Points, in no order, along strands that fork and pass close to each other.
Points whose rows are less than 59.8 apart are linked; no others are. Some points are linked to none.
z183: [ 11 -20 -52 -28  11 -15 -19 -28  24  14  15   4  -7 -13 -59  29 -34   4
 -21  -6  -5 -10  22  15]
z141: [ -6   9 -14  -2   4   4  -9 -13 -18  25 -31  43  11 -16 -19 -10 -18   0
   0   6  15  -1   5  11]
z615: [ -1  15   8  24   0  -2 -28  19  14 -40  -3  -6 -24   7  12 -44  -4  -7
  16 -14   6   1 -23   1]
z710: [-13  14  33  32  -6  -5  21  -4 -31   4  16  16  24  -5  26  17  28  12
   4  20  -7   5  -9 -25]
z119: [-11  27  16  61   3 -22 -21 -25 -13  10 -23  74 -16 -27   4  18 -16   0
 -10  12  24   4 -10   8]
z231: [ 35 -50   9 -19   2  -5 -16   2  26 -12  33 -42  -2  15  -7  19  33  22
  12   3 -37   7 -10 -32]
z136: [ 26   5 -26 -10 -33  13 -12 -13 -14 -16  16 -25 -23 -48 -20 -23 -45   4
  -1   4  18  -9  34   0]
z137: [ 12   6 -27   1 -12   5 -20 -10   1 -25  20 -11 -29 -39 -19 -14 -30   0
   1  -8  12 -15  15   5]
z3: [ 47 -41 -18 -57 -14  16 -26  10  12 -14  27 -59  -5  -2 -21  -8  -8   2
   7   3 -20   1  15 -18]
z737: [-19  19  -3  33  16 -24  11   4  47 -28  37  -9 -31   4  17  31   1   5
 -10 -26  18  -9 -17   9]
z771: [  0   8  -2 -14  -2  21   1  30   3 -18  -9 -22  -8  14   8 -61  -8  -9
  18 -18  -1   5  -7   0]
z18: [  2  30   9  54 -18 -12  12 -26 -15 -10  31  11 -29 -57  25  14 -22   5
 -20  10  27 -10  19   0]
z260: [-13  16   0   2   5  14  -8  23  -1 -18 -34  -4 -11   3   3 -66 -19 -17
  19 -21  15  -3 -16  11]
z62: [-22  14  14  22   1   3  13  20  -7  -8  -3  10   6   9  25 -25  10   0
  14  -2   2   4 -17  -3]
z597: [-15   7  24  22   3 -10  25  -7  -9  -5  26   5  18   5  30  26  39  20
   2  13  -8   3 -12 -10]
z541: [ 16 -39  -6 -47   2  17  15 -17  -1   6  23 -50  28   8 -18  28  -6   8
 -16  16 -20  -1  30  -5]
z561: [-36  -5 -12  -5   9   4  68  14  -4   0   8 -22  15  19  27 -12  -2  14
  -1 -23   4  -2  12  12]
z827: [-17   0   4  32  11 -21  12   3  44 -27  46 -11 -23   8  25  30  25  13
  -2 -16   5  -4 -14  -5]
z643: [ 12  12  16  22  -6  -7 -36  17  17 -37  14  -2 -18   6   9 -21  15  -2
  19  -7   0   6 -28 -18]
z8: [-22  15  -3   4  21  -1 -18  11   3  27 -56  57   7  13 -17 -17   0 -19
   3  -1   9   0 -24  12]
z954: [-21  18  14   3 -12  19  41  -1 -41  18 -31  12  13 -18  20 -19 -18  -6
  -1   2  17  -1  23   8]
z831: [-13  12 -15  -5  -5   9   1   1 -14  11 -18  12  -1 -13  -5 -29 -21  -5
  -1  -8  13  -2  11   8]
z484: [-20  26  26  17   0   6   5   9 -18   5 -35  28   3  -5  14 -34  -1  -8
  10   3  11   5 -10   0]
z728: [ 43 -47   2 -30 -11  13 -12  -8   9 -17  35 -55  13   8  -4  17  17  19
   9  17 -30   4   6 -24]
z994: [-14   5  -7  -1  12 -10  -9  17  20  -4 -15   3  -6   5 -15 -24  -7  -2
   8 -18   1  -7 -15   2]
z16: [ 20 -29 -41 -26   6 -14   2 -35  31   3  36 -17 -11 -18 -44  44 -26  11
 -23   2  -9 -16  26  11]
z144: [-19   4   7 -21  23   4  -9  17   8  35 -60  41  13  30 -18 -28  13 -27
   8  -6  -7   0 -23  13]
z852: [  0  12 -29  34  21  -4 -22 -29 -16  24 -26  64 -15 -31 -35   7 -35  -3
 -12   2  25  10  11  24]
z637: [ -3   1  -4 -47  -6  31  14  14 -21  23 -36 -13   9  20  -4 -13   1 -26
   2  -3  -9  -1  18  13]
z367: [-11  -2  -2 -39  17   7 -12  33  10  27 -51  12   7  35 -17 -35   9 -26
  14 -20  -9   2 -15  10]
z189: [-11   8 -28 -16  11   7  -4  10   8   2 -26   9  -3  -4 -24 -34 -27  -7
   0 -18  10 -10   0  15]
z751: [ 16  16 -13  29 -11 -10 -39 -20  34 -24  34  12 -40 -29  -4  32 -13  -3
 -14 -17  31  -3  -5   5]
z106: [-15 -28 -33 -22  39 -22 -17  12  51   4  -6   8 -10  11 -49   0 -19   2
  -6 -25  -3 -13  -3  18]
z319: [  5 -17  23  22  21 -29  -6   2  44 -19  35  -5  -9  26  10  54  43  23
   1   5 -20  -2 -31 -24]
z595: [ -9  11  22  10 -17  17  26  -2 -45  17 -12   7  20 -11  24  -5  10  -5
   4  13   6   4   8  -6]
z74: [-22  18   2  11  -1  10  41  20 -15  -7 -11  -7   7   2  26 -38  -8   0
   8 -21  12   1   0  10]
z798: [ 17  -3  12  26   3 -28 -27   4  45 -30  40  -7 -25  12  11  47  30   9
  -1  -4 -11   3 -31 -21]
z166: [  1 -28  14 -20   3   5  10  28  13  -1  10 -31  17  41  19  -9  38  10
  14   2 -27   9 -15 -13]
z492: [-33   5 -20   3   7   3  53  11  -2   6  -4 -14   8   0  16 -22 -21   6
  -4 -17   7  -9  12  14]
z858: [  8 -42 -52 -47  25 -14 -17 -20  32  26   2   8   1   9 -67  17 -29   2
 -16  -7 -19  -5  18  17]
z93: [-15   8  13  41   2 -18  21  12  30 -35  40 -17 -12  13  43   5  24  18
   6  -3   0   1 -17   2]
z626: [-14  12 -15  21  17 -26  -8   3  49 -18  14   6 -32   0  -6  24 -13   1
 -12 -24  16 -12 -14  12]
z376: [ 11   3   7  15  10 -21 -39  22  36 -33   4   6 -17  18  -2 -10  10   0
  12  -4 -10   5 -37 -13]
z848: [ -8 -31  23  10  26 -25  13  13  39 -17  28 -17  -4  38  22  25  48  25
   9  -1 -26   9 -32 -15]
z846: [ 22  11 -23  19  -6 -10 -41 -10  30 -26  22  -3 -37 -33 -20   8 -27  -7
  -5 -13  22  -9   1   8]
z618: [ 15  -4   5 -40 -21  29   4   5 -35  22 -22 -24  21  11   1 -11   4 -25
   6  14  -6   3  19  -3]
z261: [ 14  15  26 -17 -37  32  15 -31 -79  37 -30  -8  26 -18   8  22  -2 -27
 -13  40   4  -3  36  -2]
z857: [ 25  12  22 -19 -38  24  -5 -26 -64  39 -30  14  16 -21  -3   6  -5 -25
  -4  35  -3  11  28 -12]
z192: [ -6 -44 -30 -43  35 -20  -8  -1  38  17  -3  -1  -3  12 -46  19 -12   7
 -14  -8 -18  -3   2   9]
z153: [ 42 -49  -8 -47   0  11  -7  -1  23 -10  35 -62  -1   5 -17   7   1  14
   2   7 -30   3  18 -19]
z956: [ 44 -35  -1 -47 -14  16 -29  22  -1  -1  18 -53   3  20  -9 -23   9  -2
  17   3 -26   9   5 -17]
z121: [ 12 -14  -1 -21 -15  18  -9  35   7 -23   3 -46  -9  13   7 -54   1   2
  22 -15  -5  11  -6   6]
z758: [-29   1  24  12   9   4  68 -12 -34  26   5   0  63  21  29  43  28  11
 -14  17  -5  -1   4   5]
z709: [  0  16  -6  35   5 -21 -29 -20  14  -1  -4  44 -14 -20  -6  27   1   3
  -5   2   6  -1 -16  -3]
z10: [ -3  24  21   2 -22  26  26   2 -55  33 -51  16   0 -14  16 -32 -15 -19
   6   6  19   3  22   8]
z25: [ 29   7  -1  19   0 -24 -44  -6  51 -31  38   7 -33  -3  -3  54  15   3
 -10 -10   6   0 -21 -18]
z823: [  0  14  33  12 -16   9   7   4 -35   5  -4  13  19   3  31  -7  36   0
  17  23  -7  10 -14 -18]
z399: [  2  -4 -22 -35  -8  19  30  -6 -20   3   7 -31  18  -9  -2  -2 -23   7
  -8   5  -1 -10  31  10]
z58: [-24  20   5  21  15  -6   0   0  -8  17 -38  54   8   4   1 -11   3  -5
   3  -1  17   4 -20   3]
z361: [-16   7  23  42  -4 -15  30  -2   7 -22  39 -14   5   7  52  16  40  24
   5   5  -7   5 -17  -8]
z209: [ 15  20  25  -4 -31  29  -4  -7 -58  40 -50  21   1 -20   1 -19  -6 -27
   6  22  10   5  19  -4]
z679: [-20  10  28  16   0   2  39 -19 -38  30  -1  24  53   0  14  45  34   4
 -12  30  -8   0   0  -7]
z90: [-14  12 -33  13   8  -2  -1 -21 -11  20 -25  47 -10 -28 -28  -3 -36   4
 -17  -2  20  -6  15  30]
z290: [ 12  11   7 -26 -40  32  13 -41 -72  28 -20 -11  20 -26   7  19 -25 -21
 -25  34  12  -2  49   1]
z177: [ 26   4  -7 -36 -40  29   1 -36 -60  19 -10 -12  13 -36 -10  -2 -34 -11
 -12  30   6   0  55  -3]
z518: [ -9  -6   2   2  26 -17 -22  27  35 -23  -5  -7 -10  29  -5 -32   1  -3
  14 -24 -12  -1 -29   1]
z101: [-21  27   3  25   4   2 -15  14   9 -37 -21  10 -13   1  11 -52 -19 -12
  16 -30  16  -6 -23   8]
z388: [-28  -6  11   0  -4  11  66   1 -31  19   9 -19  48  21  30  26  23  13
 -15   8  -6  -1  20  11]
z533: [-35  -2   0   2   9  -2  76   8 -23   7  13 -21  34  24  41   1   9  14
  -6  -7   1   5  13  15]
z114: [-10  -6  23  20  16 -27  -1  19  23 -19  18   2   5  33  31  14  43  11
  11   6 -20   6 -38 -16]
z913: [ 12 -44  14 -17   4 -10   0  10  22  -8  23 -38   9  28   4   8  37  21
  13   5 -29   8 -14 -16]
z470: [ 22  25   1  32  -7 -18 -52 -13  37 -35  29  24 -37 -15  -1  40   1  -1
 -10 -11  14   0 -16 -11]
z653: [ -6   8  43  20 -13   0  17 -11 -44  27  -4  30  42  -1  19  33  42   3
  -6  35  -3   8  -8 -26]
z142: [-10 -12   0 -49  10   9   5  28  -2  27 -31 -10  13  35 -12 -22   4 -22
   5  -9 -17  -1   3  16]
z254: [-20  -4 -30   6  30 -29  -9   5  50  -8   3   7 -19   9 -28   6 -22  -2
 -10 -30   9 -10 -11  25]
z294: [ 29 -16   0 -27  -6  14 -28  32  10 -17  10 -39  -7  15  -4 -45   9  -3
  23  -6 -18   9  -8 -16]
z493: [ -5  20  -7  51   5 -12 -19 -33 -15  12 -21  64 -20 -42 -17   5 -29   2
 -13   7  27   4   6  19]
z685: [ 28   5 -23 -28 -33  23  -1 -23 -36   1   6 -18  -6 -46 -11  -8 -38   8
  -8  18  12  -3  45   0]
z450: [  9  28   7  57   0 -24 -41 -27   2 -10  -3  63 -23 -21  -1  34  -1   0
  -7  11  13   8 -13  -2]
z455: [ 16 -29  -5 -46   2  15  -2  12  -3  17  -3 -24  17  17 -17   3   5  -2
  -1   8 -17   2   8  -7]

A fork is a point with three links, a tip a point with one. Leave the first point through the second and follow the links. Name the first fork or tip that comes.
z758, z388 | z618
z956, z3 | z166
z25, z470 | z710
z771, z260 | z709
z626, z254 | z16
z685, z136 | z114

Name the points in between on the shortest way along the links from the first point to the second, in order.
z137, z848 | z846 z751 z470 z25 z798 z319
z679, z637 | z758 z388 z533 z561 z492 z74 z62 z484 z58 z8 z144 z367 z142
z3, z831 | z956 z294 z121 z771 z260 z101 z615 z643 z376 z518 z994 z189
z136, z10 | z685 z177 z290 z261 z857 z209
